Points on a hilly landscape, in no order, each with its height.
From any point a climber steps to the highest of the 2 points nearest to it. It stops when none of these is higher. Distance is the straight distance between rows; heights are no part of it.
netav height 16.2: [ 93 129 184 144  56 138 157  52  92 145 148 140 124  83 125 115 116  93
  97  45 163  84  52 112 110  92 129 140]
Napi height 51.9: [170 106 149 160 123 129  68 168 121 115 134 149 148 126 130 111 157 101
  96 153 135 108  86 164 165 132 101 119]
Goso height 49.4: [141 162 145 142  54  83 179  90  90 156 123 136 147  79 146 106 129 116
 112 107 134  86 103  78 118 132 140 154]
lod height 31.2: [101 171 123 103 170  89 175 121 171 134 114  77 127 127 101 135 130 160
 170 156 134 180 156 136 118 148 165 117]
Zige height 13.5: [107 124 174 156  73 137 127  81  92 153 139 105 114 109 142 113 115  88
 116 114 156  76 105  87 124 111 144 100]
fusug height 31.8: [128  98 112 114 137 164 123 123 122 107 151 205 130 138  81 156 152 125
 117 111  81 144 107 132  89 114  58 159]
deg height 54.7: [127 145 139 102 137 123 135 133 131 147  91 126 162 140 164 107  42 168
 154 121 197 109 134 143 187 104 177 123]
Tukar height 30.6: [114 121 119 117 143 121 168 135 160 152 132  98  64 109 157 177 147 118
 147  75  93 100 141 105 119 161 163 165]
Pulub height 42.9: [ 99 128  80  94 124 181 137 147 121 126 136 130  99 130  89 120 125 145
 158 147  54 147 172  58 104 138 105 132]
zifos height 2.2: [148 142 102 102 147 112  95 164 144 122 111 148 150 111 149 111 129 165
 146 129 122 132 130 118 178 155 143 145]
Gena height 24.9: [ 71 118 131 107 165 160 104 143 136 112 147 172 113 135 119 153 176 137
 146  80 115 159 126 148 101  91 168  95]
zole height 28.3: [183 147 147 161 110  85 192 119 110 150 122 139 149 139 116 149  90 116
 115 166 142 123 146 128 115 135  71 154]
Nonak height 45.9: [104 125 145 156  89 141  48  90  91  94  91 175 172 103 182 126 178 119
 109  92 152 150  77 163 120 123 191 113]
tuz height 26.7: [197 128 142 178  74  77 152  99  76 134 115 163 189 118 116 124 112 123
  77 173 153 128 120 149 136 152  50 160]
mune height 42.1: [122 110 116 159 139 159  84 179 128 107 158 163 115 134 108  83 173  86
 131 153  92 112 124 102 109  96 126 101]
pozi height 43.7: [ 93 118 149 138  73 157  71  76  79 125  98 123 158 107 188 110 159 131
 125  89 175 123 111 141 118 139 204  97]
Zibos height 6.6: [130 138 111 101 178  94 145 113 157 108 120  88 111 140 134 174 164 134
 144 124 105 163 158 153 107 158 155 140]
miri height 14.1: [ 95 124 164 149  93 122 142  84 112 141 141 173 125  93 152 137 145  97
 101  46 141  77  50 118 114 114 116 161]
gato height 43.0: [170 111 109 151 141 124  77 174 140 124 137 114 126 133 117 105 156 126
 118 172  96 128 124 123 157 180 107 122]
nibu height 9.1: [163 159 168 172 115 110 203 147 136 165 148 138 140 136  69 149  83 150
 122 135 140 125 102 136 148 138  33 128]
soz height 18.4: [125 138 143 144 129 123 103  91 132 106 109  57  95 145 189 142 144 114
 103 158 154 132 157 159 116 135 173 105]
vum height 40.6: [103 138 129 121 142 144 194 174 153 154 154 159 120 129  84 131  76 129
 165 112 122  98 141 108 116  87 105 152]
buvis height 28.8: [ 86 167 149 127 121 121 150 120 128 140  99 111 148 114 126 123 121 149
 162  95 164 135 115 130 137 137 188 124]
nivu height 25.8: [112 127 132 114 166 138 128 147 151 107 149 154 120 142 114 162 149 145
 134 100 115 148 117 170 127 112 136 114]
Radi height 47.0: [162 130 120 123 146  71 201 125 148 124 118 149 133 122 143 185 109 158
 138 106  99 151 128 158 130 162 111 186]
Bovab height 47.9: [108 151  94 119 125 159 116 198 133 117 140 153 142 133  56  89 115 153
 156 152 102 161 136 106 135 122 106  97]
dere height 56.0: [119 112 118 167 113 116 130 107 103 120 129 202 144 108 134 103 162  80
 108 109 111  82  92  93  77 101 111 172]
Lugat height 41.2: [135 119 134 143  76 142  63 106  99 125 112  78 128 117 171 101 117 128
 102 140 142 123 115 113 165 156 150 106]
talo height 45.3: [134 117 103 106 137 152  79 104 149 159  93  79 127 148 206 105  82 162
 129 124 173  88 171 110 185 122 184 133]
nezi height 33.4: [ 82 112 153 154 118 156 138 120 137 156 158 134  84 105 145 135 148  85
 135  63 116  59  80 102 128 100 137 133]
tumoz height 58.6: [123 141  75  71 167 113 144 154 137 118 133 114 141 143  88 122 135 147
 148 173 102 179 196 103  89 118 132 106]
sug height 16.8: [ 48 122  99 108 138 200 119 152 147 147 141 139  98 122 123 134 135 172
 181  51 113 111 147  90 120 100 174 101]
zeles height 53.4: [168 122 127 157 135  92 125 129  93 110 109 172 168 131 156 127 131 110
 106 160 135 106 125 162 126 132 114 171]
davu height 60.2: [196  72  81  71 183 150  70 157 153 107 153 145 145 203 144 128 164 133
 108 166 115 155 170 200 138 101 115 103]
Ninol height 42.6: [118 151 151 140 138 150 123 177 155 139 152  88 100 138  73 115 134 125
 136 157 122 153 118 127 131 127 112  82]
gisu height 44.9: [153 117 183 120  82  61 114  69  71 119 146  77 179  82 170 113 118  89
  82 135 195 129 117 155 182 135 200  97]
Geru height 8.5: [165 137 145 147 123 122 176 173 150 147 158 146 124 130  55 138 122 137
 132 152 104 127 117 133 133 150  40 129]
Mapi height 50.5: [166  98 120 140 137 109 130 130 130 108 121 195 155 136 145 144 151 103
 111 131  81 106 122 147 110 139  94 172]
Fad height 36.2: [118 119 106  99 167 126 123 127 170 138 128  95  85 117 179 161 151 148
 147  84 111 114 157 111 149 166 166 141]
Biz height 44.8: [109 134 113 131 124 163 104 184 136 126 156 177 129 115  91  93 143 127
 140 127 101 106 117  84 130 120 124 106]
piz height 52.8: [104 124 146 145  74 117 123  88  85 157 135 140 142  78 171  82 151  96
 128  62 146  63  92  84 130 128 177 126]
diroz height 45.1: [141 148 176 177 104 124 169 109 116 135 140  98 109 120  94 145 126 123
 116 123 126 123  82 127 124 152  85 131]
Menag height 45.8: [152  91 125 151 127 167  67 153 136 104 142 136 110 161 124 130 166 128
  97 142  84 133 121 137 125 154  90 117]
nekuz height 53.0: [147 138 137 117 156  74 142 137 147 150 122  96 140 121 181 130  81 135
 123 136 170 107 136 131 176 134 155 136]
rapap height 27.6: [206 127 154 171 124  85 174 108 110 144 110  99 160 147 120 155  97 140
  99 193 156 127 150 176 140 153  68 138]
Fomom height 4.6: [179 100  95  78 189 111  90 117 188 127 116  78  96 136 199 174 129 162
 120 135 107 138 157 166 177 171 137 170]
lapap height 35.8: [119 143 136 122 121  93 149  82 134 147  85  85 116 117 189 167  91 161
 140  89 149 119 132 145 157 155 157 157]
Dok height 26.9: [ 89 113 168 170 117 156 153 125 134 128 176 153  81 110 116 134 144  86
 118  91 113  85  68 127 101 101  91 129]
Gabi height 51.8: [163 125 107  92 177  78 191 119 151 141 124 132 115 139 141 184 126 128
 140 127  85 126 171 139 111 152 114 186]
Femoz height 25.6: [ 94 144 144 123 161 132 161 144 156 151 149  97  68 113 130 157 151 120
 162 103 108 105 127 120 128 139 174 116]
ninok height 14.7: [ 68 114 170 151  53 165 125  54  81 140 131 126 126 112 148 117 119  92
 110  59 170  73  99 118 111  98 161 112]
Por height 47.5: [ 81 123 113 138 126 174 144 131 123 127 136 124  97 134 115 108 131 110
 155 158 108 114 155  90  71  87 150 113]
login height 33.3: [138 155  90  76 206  96 107 137 184 142 105  78 118 121 138 102 150 156
 151 182 156 167 194 131 131 138 173 113]
fis height 58.5: [145 107  79 104 173 116 136 119 108  99 110 128 133 160 127 157 145 114
 121 177  98 145 189 141  78 133 119 145]
pebi height 37.3: [143 138 148 130 101  82 179 114 125 170 120  90 126  88 169 145  91 147
 150  97 141  81 132  81 180 164 155 146]
nel height 50.6: [ 94 163 165 163  98 142 171 106 134 131 139 122 100 119  76 136 117 129
 133 109 124 144  89 119  93 123  98 139]
Bubo height 31.7: [142 114 112  97 154 154 158 135 158 120 120 113 103 172 124 186  63 171
 135 114 113 143 174 148 154 143  85 156]
vudeb height 51.6: [119 119 147 120 100 135  86 119 109 142 108 130 163 142 159 100  52 140
 119 123 193 112 108 143 175  96 165 103]
bofi height 37.7: [173  97 101  94 165 150  84 190 159 114 160 150 120 158 113 133 160 139
 118 117  69 142 132 155 173 151  91 121]
gom height 13.0: [102  74  95  84 169 187  94 142 125  96 143 196 130 179 163 152 129 114
 113 129 101 120 189 122  94  68 133 124]
Mase height 62.8: [123 127 134 160 106 104 121 122  88 129 132 179 153  86 150  90 155  84
 123 105 140  75  92 100 106 104 160 150]
rol height 52.0: [178 121 112 117 163 139  73 161 158 124 128 107 131 166 145 114 112 154
 101 173 149 146 142 177 191 122 123 110]
Pif height 45.2: [ 98 126  94 144 103 183 114 135 113 120 126 137 103 137  89  96 123 121
 134 162  84 132 156  60  64 112 118 127]
tig height 26.1: [184 124 150 161  60  94 110  99  81 130 124 151 180 101 119 117 130 125
  78 144 129 123  75 127 157 172  81 148]
gufo height 31.6: [136  96 158 113 185 113 176 149 153 120 174 144 105 149  94 191 160 100
 129  84  73 129 114 177 107 125  90 122]
Nunar height 7.7: [169 159 144 155 129  97 149 142 134 113 117 115 151 136  69 139 143 144
 124 165 131 166 122 167 122 165  78 118]
fola height 19.1: [118 125 160 158 137 130 106  80 112 104 111  93 110 168 172 138 115  99
  93 160 162 112 152 152  86  92 167 107]
tad height 44.7: [100 131 138 122 169 150 165 171 151 134 165 147 109 143  67 139 109 114
 156 132 107 128 126 133 119  86 100 105]
meduz height 50.0: [110 122  90  63 154 170 128 194 121 112 152 168 146 149  44 116 119 164
 155 144  95 193 143 113 120 105 109  90]
sule height 23.0: [113 135 140 118 126 149 134 146 138 128 110 146 131 141 128 144  67 158
 145  94 150 124 120 144 155 110 135 125]
biko height 34.3: [133 114 128 137 140 149 139 141 136 133 154 121  93 152 122 142 112 116
 130 135  93 101 139 111 128 140  93 143]
riri height 1.5: [173 150 110 145  84  92  57 127  98 122  93  65 171  82 154  79 130 135
 116 206 173 170 145 127 175 170 148 112]
lutu height 38.4: [108 160 166 123  74 101  90 117  82 140 112 134 198  75 127  67 128 128
 133 111 192 135  84 134 159 120 194  81]
nozep height 47.6: [143 135 100 103 171 152  65 144 150 142 105 102 134 152 190  91  86 140
 128 161 175 104 174 131 168  97 188 114]
sopu height 52.1: [100 152 139 137 120 140 140 127 141 135 114  97 115 137 128 119 101 130
 147 148 135 112 149  92 116 118 148 114]
Kubu height 35.6: [125 149 168 167  85  94  83 148  97 115 144  80 167  95  88  71 150  84
 106 166 181 151  98 146 155 118 158  43]
Rosob height 31.3: [136 119 129 149 131 117 152 155 140 136 154 175 111 120  95 124 139  94
 131 127  84 104 105  95 107 135  77 151]
zage height 46.0: [180 114 147 141 106  74 128 119 101 135 118  79 146 119 165 123  98 110
 103 169 165 129 123 122 188 154 125 139]
des height 60.3: [136 137 145 118 137  90 147 134 118 140 106 150 167 120 176 129  86 147
 138  91 174 104 112 157 183 121 170 144]
Refi height 40.9: [162 129  80 139 143 117 118 156 135 116 117 135 131 134 127 109 139 130
 127 179  96 128 169  84 131 163 113 154]
zap height 54.8: [173 120 125 112 173 128 107 163 148 119 123 154 163 170 122 135  90 157
 115 144 158 146 126 216 178 109  95 119]
Zuli height 29.4: [ 75 157 115  99 152 128 197 103 148 134 123  92  94 132 102 151 128 156
 170 125 104 164 166 108  84 130 154 134]
Zis height 15.1: [ 41 102 118  98 148 204 144 141 139 155 142 153  88 144 121 144 102 132
 167  76 118  89 165 100  87  65 154 115]
paz height 35.2: [144 133 199 147 112  89 179  95 124 150 143  52  91 123 157 172  97  97
 111 114 144 102 106 148 155 142 121 126]
rire height 42.8: [ 73 145 130 160  47 154  96  82  87 121 105 145 136  95 136  97 169 103
 129 105 139 129  86  97  73 121 165 113]
tonen height 54.0: [124 136 143 152  52 134 146  79  87 140 122 155 141 104 138 113 107  98
 108 118 134  94  92  74  98 118 108 159]
duve height 60.5: [149 123  80  80 175 101 132 133 140 103 111 133 154 163 102 137 153 140
 130 185 122 188 180 156 105 128 136 118]
vema height 17.0: [168 141 106 152 128  89  98 112 114  97  95  98 153 127 136 132 152 128
 102 196 129 165 151 157 118 174 127 143]
Podo height 21.7: [102 125 170 134 121 160 145 104 128 116 116 147 126 153 128 160  70 131
 119 101 151 114 111 165 106  93 110 136]
kada height 43.6: [166 118 129 117 105 123  83 121 128 138 109  87 123 129 178 114  97 156
 110 160 150 121 132 119 191 159 130 141]
nudon height 1.6: [165 155  92 124  98 119  52 162 123 144 101  96 158 103 144  57 126 162
 124 188 166 151 135  93 195 157 144 107]
Petoz height 39.4: [ 88 135 149 166  80 130 114  94 104 117 123 123 110 105 163 114 184  96
 119 116 124 105  91 114  97 128 162 125]
Voro height 41.1: [113  82 160 147 147 145 123 116 143 121 149 216 113 131 159 137 123  90
 118  73 119  72  79 140 118  88  91 163]
Relez height 32.9: [122 155 132 116 106  67 166  65 123 151  76  75 145  86 191 146  99 162
 154 105 175 129 150 117 142 160 185 153]
dezat height 46.4: [146 113 141 145 149 117 129 144 122 122 138 192 131 138 149 144 125 105
 121  94 111  76 108 145 137  97 103 155]
zof height 31.4: [105 164 103 144  95 142 111 132 128 106 112  85 104 124  85 122 153 142
 141 164  93 188 133 107  98 176 127 111]
zuk height 27.0: [ 83 152 121 120 104 160 115 128 118 138 112 162 149 124 126  90 121 147
 160  99 143 132 121 126 118 108 171 113]
mirot height 33.9: [124 157 128 150  91 144  51 126 131 112  99  55 127 129 129  86 130 144
 106 181 164 175 129 127 150 155 139  73]
nezuv height 49.6: [ 99 142 129 154  58 152 152 108  95 157 134 188 138  96 105  82 114  98
 128 108 130  94  79  60  77  94  96 170]
kanug height 34.4: [122 113 139 167 107 145  87  96 106 101 126 207 154 130 116 133 153  86
 109 118 128 120  70 160  72  97  97 153]
fuz height 40.0: [109 131 150 168 136 157 128 148 131 120 139 125 114 151  74 123 142  88
 121 164 109 130 130 131  89 111  96  98]
raku height 52.7: [162 119 152 174 136  91 131 150 109 106 142 162 164 134 100 114 165  66
 107 171 144 103 109 161 105  99  99 108]
sofan height 51.5: [119 120  73  44 154 166 129 153 147 118 128 139 141 159  76 120  95 189
 167 139 103 193 167 106 131 123 110 113]
bev height 25.9: [ 67 138 119 109 115 178 143 109 117 119 101 169 131 137 128 131 115 136
 160  88 139 138 123 126  78  79 170 136]
tisi height 29.9: [118 108 119 146 112 155 119 121 123 118 154 180 107 119 102 137 150 117
 125  98  71 109  86  98 119 137  62 157]
kiluk height 32.4: [119 164 106  97 185  91 139 111 166 126  87  68 137 136 116 111 120 162
 153 187 163 184 195 125 103 136 157 123]
Ras height 28.6: [111 114  96 118 126 148 152  88 119  88 116 136 101 154 125 184 145 135
 119 124  83 166 156 125  52 137 128 160]
viveb height 49.3: [120 115 173 119  93 124 104  92  87 140 137 130 172 108 166  92  90 113
 117 101 188 101  91 139 184  95 188  87]
zabot height 18.8: [ 50 139 133 107 148 191 161 169 154 145 160 139  93 121  82 132 124 147
 167  72 118 141 118 106 111  87 156 102]
nudi height 32.8: [ 95 163 125 135  93 152  75 130 141 116 104  60 106 122 119 112 172 145
 131 164 135 179 140 115 120 160 154  81]
zafe height 37.1: [152 127 152 133 121 135 136 132 150 139 138 127 103 136 141 180  82 160
 125  93 101 124 103 159 170 160  83 152]
gosu height 41.6: [106 143 128 129  86 152  80  96  95 135  91 109 162 105 174  91 131 169
 144  88 164 131 105 122 153 142 196 108]
zugis height 62.3: [158  98  74  53 194 136  84 155 133  97 131 144 159 182 116 142 163 146
 108 164 116 190 181 173 121 104 135  99]
tuk height 33.7: [166 141 142 129 135 154 134 128 164 138 119  99 101 160 115 180  53 172
 127 130 119 138 140 154 165 139  65 129]
Zukev height 43.8: [102 144 118 141  92 152 196 141 136 158 137 153 121 110  85 104  68 132
 152 124 120 104 128  57 101  95  83 148]
zivoz height 44.1: [115 100  99 100 181 153 157 192 140 136 189 131  82 138  62 121 156 113
 148 148  76 138 152  89 104 112 103  91]
Farit height 28.5: [111 125 140 123 163 108 172 133 151 113 155 150  91 124 120 170 171 115
 130  78  88 135 103 161 101 134 123 149]
nunab height 53.5: [ 94 146  70  68 138 170 140 127 125  98 104 131 135 140  95 140  97 182
 158 132 105 189 171  99  94 116 127 138]
sig height 7.0: [159 132 103 115 186  77 147 124 156 120 118  85 122 125 110 162 163 150
 136 174 105 187 168 152 122 183 109 130]
lugu height 16.6: [193 128 123 147 158  80 105 130 139 126 106  77 137 121 142 133 166 136
 110 187 127 161 135 180 167 186 111 155]
sem height 23.2: [ 91 148  99 144  64 154 196  85 113 150 107 148  96 110 105 146 118 144
 139  77 121 109 126  89  57 112 102 191]
zuri height 27.7: [134 106 152 172 141 130 187 142 143 149 178 154  87 121  96 137 126  68
 115 100  99  82  86 113 107 116  54 159]
Mazo height 19.7: [112 114 141 153  99 148 104  90  99 107 109 136 127 148 164 132 106 101
 107 139 156  99 138 122  81  89 143 133]
miz height 43.3: [ 95 102 152 149  95 128 119 110 117 156 152 132 102  98 190 117 157  87
 128  61 132  47 102  94 145 120 183 121]
Guf height 48.6: [128 111  82  64 159 171  94 171 122 101 158 133 141 169  53 110 157 146
 135 151 103 198 157 131 104 100 103  68]
fufum height 56.1: [152 122  82  94 174 108 194 111 132 136 118 116 118 159 117 170 124 124
 138 182  98 133 205 110  90 139 106 157]
tisav height 41.8: [146 127 154 138 121  83 169 126 128 135 129 141 139 127 142 159  97 138
 123  97 133 112 100 157 158 148 107 168]
lapuz height 46.6: [125 105 174 135  62  96 110  68  71 123 139 109 174  81 153 107 135  99
  99 102 169 112  85 130 165 139 178 101]
dubo height 26.2: [ 58 138 111  84 158 149 130 132 142 106 142 130  98 130 108 151 197 158
 156  94 110 194 151 137  80 103 189  96]
nosa height 55.3: [171 126 149 164 139  81 108 164 118 119 137 119 149 126 106 107 146  87
 102 158 162 121 117 168 151 133 128 101]
rakad height 49.0: [175  77 127 168 130 157  41 153 126 100 130 132 138 171 150 123 146 116
  75 163 123 108 127 171 151 120  92 117]
moto height 38.8: [115 131 151 151  99 140  88 116 112 108 124 118 133 114 139 112 141 119
 119 111 136 122  92 122 146 130 139 116]
deno height 21.6: [ 58 136 144 132 140 155 137 169 159 151 163 119  83 106 123 116 149 128
 162  86 121 113 107 104 129 122 164  89]
Gomo height 40.1: [145 130 180 117 123  89 165  86 124 145 113  79 126 109 174 167  69 128
 115  98 175 121 113 156 187 150 134 134]
zarid height 5.3: [150 122 116 113 169 134  90 123 165 117 110  82 108 149 182 161 141 169
 118 116 128 163 144 167 185 161 148 143]
Vut height 36.5: [147 153 139 158  72  77 103 161  95 119 133 123 169  80 121  63 148  89
 119 173 163 134 110 119 144 128 154  88]
Nevi height 32.5: [143 143 131 142 133  90 201 140 143 166 130 120 123 115 139 141  86 125
 161 120 131  89 139  89 145 140 121 153]
Gen height 39.8: [113 137 105 117 172 126 175 180 165 141 154 118  91 118 104 114 144 106
 169 147  82 128 146  75 114 129 141 112]
kimu height 42.0: [128 135 129 134  59  87 162  69  88 164  97  95 144  78 169 110 101 139
 130 105 154 100 132  71 167 174 174 144]
Gudu height 18.2: [ 60 147 168 148  61 158 181  80 102 165 129 144 107 102 105 115 114 120
 130  60 162  98  78  81  89 100 123 155]
Dasuv height 55.9: [110 156 103 113 142 149 132 143 131 118 113 116 135 150  97 124 101 147
 149 172 130 160 162 109 100 123 132 124]
Pigus height 1.8: [150 140  86 113 129 140  48 170 148 130 114 112 140 118 149  80 136 165
 142 142 135 140 133 106 188 144 150 117]
Zuzu height 48.4: [139 128 143 132 157 136 130 177 145 128 147 154 134 154  83 112 102 129
 143 133 140 133 111 162 143  90 105  96]
Vup height 24.4: [ 86 118 133  93 142 158 115 131 147  99 129 159 130 158 126 178 102 169
 146  70 130 141 109 182 140 105 138 124]
bilu height 9.9: [167 132 176 171  97  93 180 129 117 149 150 168 158 126 100 134  81 132
  97 120 151 116  73 147 159 126  32 145]
Tar height 8.0: [186 129 135 156 137 130 184 151 131 126 132 130 149 144  38 147 152 141
 123 158 109 152 134 190 114 163  38 121]
rakun height 37.4: [119 159 139 133  81 104  84 154 107 131 115 142 178  84 105  50 135 112
 150 147 185 144 111 102 146 112 176  77]
rirog height 27.5: [ 46 134 105  76 158 141 188 121 147 127 140 120  94 125  96 150 163 147
 173  94 108 179 158 112  55 102 184 117]
zol height 30.8: [100 166 159 114  93  90 167  77 103 157  88  87 162  91 148 114 124 165
 164  75 188 128 126 127 146 168 206 120]
Zarap height 20.9: [ 65 164 135 137  72 161 198 101 124 159 108 117  89  96 109 132 108 146
 162  65 131 108 126  79  85 126 134 161]
fali height 39.7: [ 77 119  94 115 142 175 152 142 137 129 155 125  65 125 107 146 151 118
 146 108  61 123 142  75  88 129 117 148]
kupof height 45.4: [117 170 127 136  26  97 182  77  91 170 104 118 155  75 143  84 117 141
 136  87 151 110 124  58 121 154 171 150]
Fene height 51.7: [177 110 144 123 171 115 143 183 149 136 144 164 152 151 100 124  83 143
 120 136 152 113 113 178 182 112  80 118]
sofu height 34.7: [148 152 151 150  69 145  65 147 114 126 117  74 148 109  88  75 124 113
 108 176 174 169 110 126 154 140 120  50]
Siv height 33.2: [118 116 123 153 118 149 107 117 107  94 120 186 134 141 113 139 126 107
 116 134 112 131 117 140  90 108  88 134]
zafes height 2.8: [150 124 122 101 169  89 150 168 159 129 140 153 132 123 148 140 130 144
 151 102 116 116 119 157 176 144 142 144]
logit height 20.5: [109 113 148 133 119 174  90 102 128 106 107 152 113 158 178 156 106 117
 117  99 143 102 125 145 109  94 134 124]
mevad height 47.8: [ 72 131 109 131 119 157 189 139 135 149 177 139  57  88  84 128 172 110
 150  91  66 110 109  67  67 118 126 168]
Gular height 40.2: [173 108 117 134 162 156  81 181 164 131 153 103 102 158 130 125 137 138
 121 146  88 123 126 144 194 157  85 104]
vuzaf height 3.4: [148 119  93  62 210  97 132 170 169 127 142 136 126 144 151 141 132 151
 156 108 117 138 161 138 166 136 153 142]
fel height 10.7: [148 131 166 161  92 118 143 116 109 142 150 155 137 100 115 124  95 118
 100  96 148  92  58 120 158 120  70 146]
magiv height 36.4: [108 102 144 154 113 142  93  98 122 103 131 225 153 113 143 130 154  99
 103  68 119  98  43 142 109  94  89 168]
runel height 39.5: [159 135 189 156  97  79 180 101 128 143 152  83 103 107 128 165 126 118
 110 110 129 127  84 151 164 180  99 133]
gabab height 12.1: [123 122 158 153  91 117 156  78 116 136 135 183 141 107 127 133 113 111
  91  72 146  82  44 108 109 120  47 184]
kuf height 39.6: [105 149 149 110  98 122  76 121 115 144  97  98 169  99 155  70 117 153
 145 109 200 136 107 125 176 132 217  79]
Zez height 41.3: [121 122 109 107 157 153 102 110 158 147 109  81  97 133 194 144 113 151
 147  92 146  92 173 106 167 134 178 118]
zese height 41.9: [118 109 112 133 146 168 127 133 125  93 144 129 102 161  98 148 158 108
 118 159  95 151 159 132  67 102 114 107]
movi height 29.7: [154 154 132 154 107  89 210 147 132 165 143 147 141 111 109 125  81 130
 138 168 129  97 151  73 120 127  86 153]
Lopoz height 45.7: [ 79 155 129 155  60 159 112  89  95 126 114 181 141  90 100  91 144  96
 134 105 127 129  69  92  53 104 119 147]
kituf height 13.8: [ 70  78 124 104 162 215 112 130 134 128 160 193  98 168 147 154 118 118
 127  86 115  99 164 119  95  45 144 126]
katil height 27.1: [197 125 159 162  83  82 127 102  78 139  95 111 191 135 136 133  77 138
  78 193 167 144 121 168 170 150  75 141]
boma height 48.5: [194 121 122 122 160  64 122 113 126 153 109  68 151 113 186 123  85 131
 113 174 174 113 153 138 199 154 126 153]
zubo height 37.2: [146  78  84 110 155 154 118 142 137 130 133 139  92 168 142 145  95 119
 124 141  73  87 182  97 120 123  95 152]
foz height 36.3: [136 119 102 101 190 120 148 169 155 116 170 122  97 142 118 130 185  92
 134 144  89 139 166 115 101 123 157 110]
feg height 43.4: [152 115 182 112 104  66 139  55  90 137 133  70 157 117 170 132  75 124
  89 126 192 128 120 165 199 137 170 128]
rine height 17.8: [138 139 123 150 141 109  50 101 130 100 101  58 114 136 177 130 178 116
  98 185 147 166 147 159 120 159 166 115]
gog height 49.8: [180 121 113 107 154 143  54 145 158 150 120  88 135 158 171  74  97 150
 103 188 183 118 142 140 208 103 164 110]
Zize height 35.0: [154 101 137 106 186 120 130 176 161 119 167 154 112 141 107 165 170 134
 123  92  69 137 105 182 156 156  83 129]
legok height 48.3: [103 122 126 132 126 124  80 103 102  87 104 189 160 125 180 135 185 106
 117 107 126 134 113 160  86 110 179 138]
zonep height 50.8: [193 110 168 185 117  90 134 144  93 114 138 146 190 129  88 109 145  82
  82 177 155 101 104 207 132 123  62 108]
tumar height 17.3: [141 145 126 156 105  85  87  85 102 109  82  75 153 114 158 123 169 112
  92 174 160 172 128 154 124 160 163 114]
gake height 57.5: [194  83 115 108 204 146  94 160 151 112 137 155 154 199 139 146 124 143
 101 148 128 138 150 225 153 113 101 121]
rup height 12.3: [128 112  80  89 166 138  83 161 129  92 122 170 140 146 141 113 164 127
 142 146 102 161 163 116 109 114 167 116]
fuze height 43.5: [144  89 100 143 135 176  69 136 116  84 134 135 113 158 120 141 181 107
 108 171  85 146 153 148  82 121  94 115]
zaz height 39.2: [166 102  83  93 180 122 126 170 146 123 146 139 119 149 124 134 138 126
 128 162  66 111 179  95 132 147  96 141]
romas height 47.7: [102 155 137 145  85 143 167 118 116 158 113 111 110 117 111  98  71 124
 143 140 133  98 140  61 110 115 119 134]
sesib height 24.8: [ 82 147 110 120 104 145 171  92 112 119  95 155 125 134 113 135 102 136
 159 118 120 127 147 106  59 107 128 167]
vid height 5.9: [149 136 121 135 152 112  99 115 148 100 118  95 111 137 144 167 161 146
 107 126 108 152 120 179 134 160 126 141]
Vobu height 34.5: [132 129  88  70 213 102 132 152 165 125 137  91 112 131 130 127 184 124
 159 156 116 159 190 115 111 128 171 102]
lefuz height 50.7: [131 119 129 145 105 104 103  89  95 103  91 168 159 125 188 139 146 101
 115 125 136 122 115 153 100 124 142 168]
Devek height 45.6: [143 152 159 127 141 124 126 178 157 127 139  91 147 151  87  99 103 144
 141 162 163 155 118 161 169 121 120  88]
Zikif height 46.9: [123 110  91  79 186 166 123 188 149 129 176 113 101 166  55 120 154 141
 132 167  81 168 168 112 124 118 106  62]
bag height 16.1: [198 128  93 111 194  87  99 107 163 125  98  64 130 140 159 125 152 147
 114 212 141 159 182 160 151 179 112 149]
rek height 7.4: [171 151 111 130 137  77 181 125 141 123 125  98 144 123  90 153 150 144
 131 163  93 174 156 148 110 190  83 157]
pulur height 3.9: [164 120  83  82 203  87 126 136 176 144 118 100 129 126 165 142 121 165
 149 140 126 142 174 133 185 166 136 167]
dud height 12.6: [113  95  83  93 144 173  75 155 111  98 136 201 132 163 158 130 168 111
 120 123  90 137 151 107  94  87 161 127]
nones height 63.7: [ 78 149 150 146 124 145 203 132 142 147 157 133  66 107  76 122 126 119
 153  94  97 117 101  98  81 107 106 148]
Getev height 30.0: [ 82 143  99 122 120 158 121 114 132  99 114 116  94 125 107 148 164 148
 142 120  90 173 146 112  76 152 138 133]

Call two points neighbours if one is among the 2 nearest of the other. Go from one point of each pair to the other, from neighbour to neighbour, staying as high as possible. Name the lowest point that can't be avoided.
duve, Menag: fuz
Gomo, nosa: paz
zeles, Rosob: tisi
duve, nones: fali
des, tonen: moto
zeles, Mase: kanug
